Each scene shows the same named points in several views. A view is turned or mirrored, shifted and resized as a whole, has a little noise and may leave points out.
In the rows, 128 means zero.

Scene 1
View 1
Vapo: [153 153 144  92 146 177 136 146 182 124  88 127 100 136 152  93 139 132
 141 100 108 123 127 112 164 112 133 191 108]
sef: [162 151 146  99 142 173 134 155 177 122  94 141 103 135 156  85 133 125
 135 103 111 119 118 104 162 121 148 190 108]
kur: [142 150 138  96 150 179 140 153 181 122 104 136 105 144 149 102 132 131
 141 105 109 137 124 103 179 117 134 194 119]
Teki: [179 142 147 110 140 160 148 159 191 106  79 123  91 119 165  44 128  85
 123 117 115 125  95 115 136 100 172 213 114]
gevub: [144 144 134 107 149 171 148 162 185 117 104 137 103 141 153  90 125 110
 135 117 113 148 112  97 175 115 148 201 129]
basag: [126 151 121  94 151 167 168 137 212 101  67  75  78 123 152  74 138 104
 138 111 107 155 130 137 153  64 124 226 132]
bivel: [198 131 156 129 139 166 127 191 163 117 124 194 123 141 167  58 108  83
 119 128 121 120  72  68 165 157 206 186 115]
fuzaz: [163 141 134 111 144 159 161 157 202  97  76 102  86 119 161  44 126  79
 125 122 116 139 100 125 138  84 164 223 128]
nase: [113 149 116  96 154 171 171 143 208 106  83  84  85 133 145  91 135 112
 143 117 107 168 134 123 171  73 118 222 140]
dif: [119 161 141  79 151 197 119 145 160 142 119 159 122 165 136 156 143 181
 160  88 105 127 152  86 214 143 102 166 108]
ripa: [138 135 125 115 153 170 161 171 188 110 117 141 107 145 151  86 115  91
 134 132 115 169 104  86 186 117 157 209 145]
bove: [165 140 146 113 145 177 131 177 167 127 123 179 123 152 155  92 118 114
 131 117 116 131  99  71 187 151 169 182 120]
Nar: [181 145 162 109 142 180 107 176 150 136 128 202 132 155 154 104 122 134
 135 108 115 105 102  63 188 174 172 163  99]
bez: [138 153 139  90 147 185 131 149 174 127 104 139 110 147 144 114 135 143
 145 101 108 133 132  97 185 123 128 186 113]
ravor: [159 151 143  96 145 170 146 146 191 114  77 110  90 125 157  73 138 116
 135 104 110 123 117 125 147  95 141 203 112]
View 2
Nar: [166 154 110 102 111 100 133 108  80  89 144 111 179 140  95  98 157 147
  89 157 134 145 192 117 168 159 142 158  75]
nase: [163 109 148 138 126 117 120 105 135 119 183 152 100 146 126 126 131 104
 182 137 162 128 211 154 103 140  59  97 165]
kur: [166 135 140 127 118 110 121 105 114 100 163 127 138 147 118 118 142 126
 132 149 155 140 193 123 132 141  90 124 121]
sef: [163 143 137 124 121 117 123 101 106 100 158 125 142 143 130 127 150 123
 126 141 145 143 198 128 137 139  97 132 115]
bez: [174 130 139 125 109 104 122 112 123 101 162 128 140 149 101 102 136 134
 132 157 163 137 189 111 131 145  91 119 118]
Vapo: [164 136 145 129 118 116 120 102 118 102 161 127 135 144 127 124 144 124
 130 147 155 141 192 120 129 136  85 120 122]
ravor: [154 137 151 137 129 127 116  94 117 106 165 132 124 145 150 145 149 108
 142 130 149 142 199 134 124 127  77 118 134]
bivel: [148 156  96  99 136 115 137  96  58  96 151 124 172 126 123 128 176 124
 109 130 106 140 218 172 168 162 155 168  90]
bove: [163 141 111 105 121 106 134 107  84  97 157 126 160 137 100 103 155 133
 119 150 131 136 208 146 155 163 133 148  99]
basag: [154 115 149 142 139 127 120  99 128 120 186 152  98 145 145 146 140  93
 184 126 155 127 216 165 101 133  54  98 169]
ripa: [161 121 113 111 132 107 134 110  96 112 176 148 134 137 103 110 147 113
 163 140 134 124 224 177 131 164 108 127 134]
dif: [191 127 141 120  87  84 123 124 136  96 159 118 147 159  67  64 120 157
 117 182 181 140 175  76 136 154  94 114 103]
fuzaz: [143 132 136 132 146 134 122  89 101 113 174 147 119 137 162 163 162  93
 161 114 130 136 219 176 125 134  82 124 147]
Teki: [143 146 136 128 143 134 124  89  92 106 164 134 132 134 161 164 163  99
 140 118 126 142 213 164 133 133  95 136 131]
View 3
ravor: [135 150 147 109 122  97  99 133 129 100 129 115 116 144 117 119 158 131
 105 114 104  93 129 145  99 167 124 103 125]
bove: [135 155 132 154 139  80 103 101 150 107 124 108 109 151 153 147 150 131
  93  54 147 116 130 152 133 127 141 123 128]
sef: [144 150 148 136 135  87 104 114 137 106 127 120 114 145 125 130 155 128
  99  97 120 101 124 153 118 157 135 120 128]
basag: [148 149 139  91 133  97  93 117 110 109 131 104 106 128 112 103 135 130
 135 125  67  89 143 133  91 167  80  64 139]
nase: [158 146 140 107 147  85  96 100 112 114 128 109 104 126 112 111 129 125
 136 118  67  94 139 137 107 162  80  73 147]
Nar: [136 152 139 173 140  74 110 100 163 106 122 121 115 157 154 156 161 130
  75  52 168 119 117 164 141 128 170 156 124]
fuzaz: [121 156 133  87 113 108  94 139 127  97 133  97 112 144 128 113 155 138
 115 106 101  96 147 129  84 157 108  74 124]
gevub: [143 152 135 130 140  84  99 103 134 110 124 109 107 141 136 130 142 132
 112  83 112 106 134 145 116 143 114 101 134]
ripa: [138 153 118 128 140  85  98  94 136 110 126  98 102 136 149 133 136 136
 116  66 113 113 146 134 117 124 103  84 143]
bez: [164 149 149 154 154  73 104  91 132 115 122 128 109 140 121 133 143 118
 107  95 108 103 118 161 133 156 126 128 141]
kur: [156 149 145 142 148  79 103  99 131 111 124 120 110 138 125 130 142 124
 110  92 108 104 124 153 124 152 122 117 137]
Vapo: [153 146 154 135 139  86 103 111 131 109 125 125 114 143 117 125 150 124
 107 107 108  98 120 158 117 165 128 122 132]
View 4
ripa: [113 175  91 118 133 142 109 170 107 143 164 154 186  88 126 142 194 170
  89 114 177 162 188  79 132  96  88 142  81]
bivel: [ 94 185  99 156 106 180 126 171 103 147 156 175 162  53 192 113 229 145
  61 151 166 210 225  78 140 124 119 200 141]
ravor: [111 124 158  99 150 123 103 157 148 139 139 144 145 145 139 123 175 148
 138 126 152 179 163 138 105 110 101 159  83]
sef: [ 93 140 134 111 134 147 114 174 141 132 124 163 149 131 134 116 199 145
 118 150 148 192 189 118 111 103 121 156 104]
Vapo: [ 90 131 143 106 138 145 111 179 150 130 113 162 145 148 126 115 193 143
 126 153 145 194 184 130 101 101 124 150 101]
bez: [ 78 144 118 100 131 148 119 191 143 127 106 169 163 141  89 119 199 152
 117 154 148 182 193 108 105  78 128 118  94]
nase: [122 137 130  78 161 104  97 158 134 140 151 132 177 146  87 151 164 172
 138  95 170 141 145 122 108  82  72 115  41]
Nar: [ 59 172 104 146 100 194 133 201 129 128 105 193 148  92 147  98 238 137
  73 188 142 223 243  82 119 100 162 163 156]
dif: [ 45 152  94  94 121 168 129 222 151 115  61 190 169 161  40 107 214 153
 111 183 135 188 211  91  95  51 165  76 101]
bove: [ 82 174  96 135 112 173 126 184 116 134 132 177 164  86 142 116 219 148
  78 159 159 198 218  81 125 101 128 160 124]
Teki: [126 137 150 117 142 127 101 142 130 147 167 139 147 111 185 127 184 145
 123 119 161 183 169 132 125 133  88 196  97]
fuzaz: [140 138 151 106 152 113  96 136 126 150 179 127 152 112 171 140 171 155
 128  98 170 168 155 133 122 130  67 185  74]
gevub: [100 155 116 109 134 139 111 172 124 139 142 157 170 114 123 129 194 157
 104 131 165 175 185 102 118  98 104 147  89]
kur: [ 89 147 121 103 134 145 113 181 138 130 120 163 165 135 104 126 199 156
 114 143 155 178 186 110 110  87 118 129  90]

In a view up to two points have been moved. Name them for each view, in the order of its rows, or write -.
view 1 | basag
view 2 | kur
view 3 | ravor
view 4 | bivel, Vapo
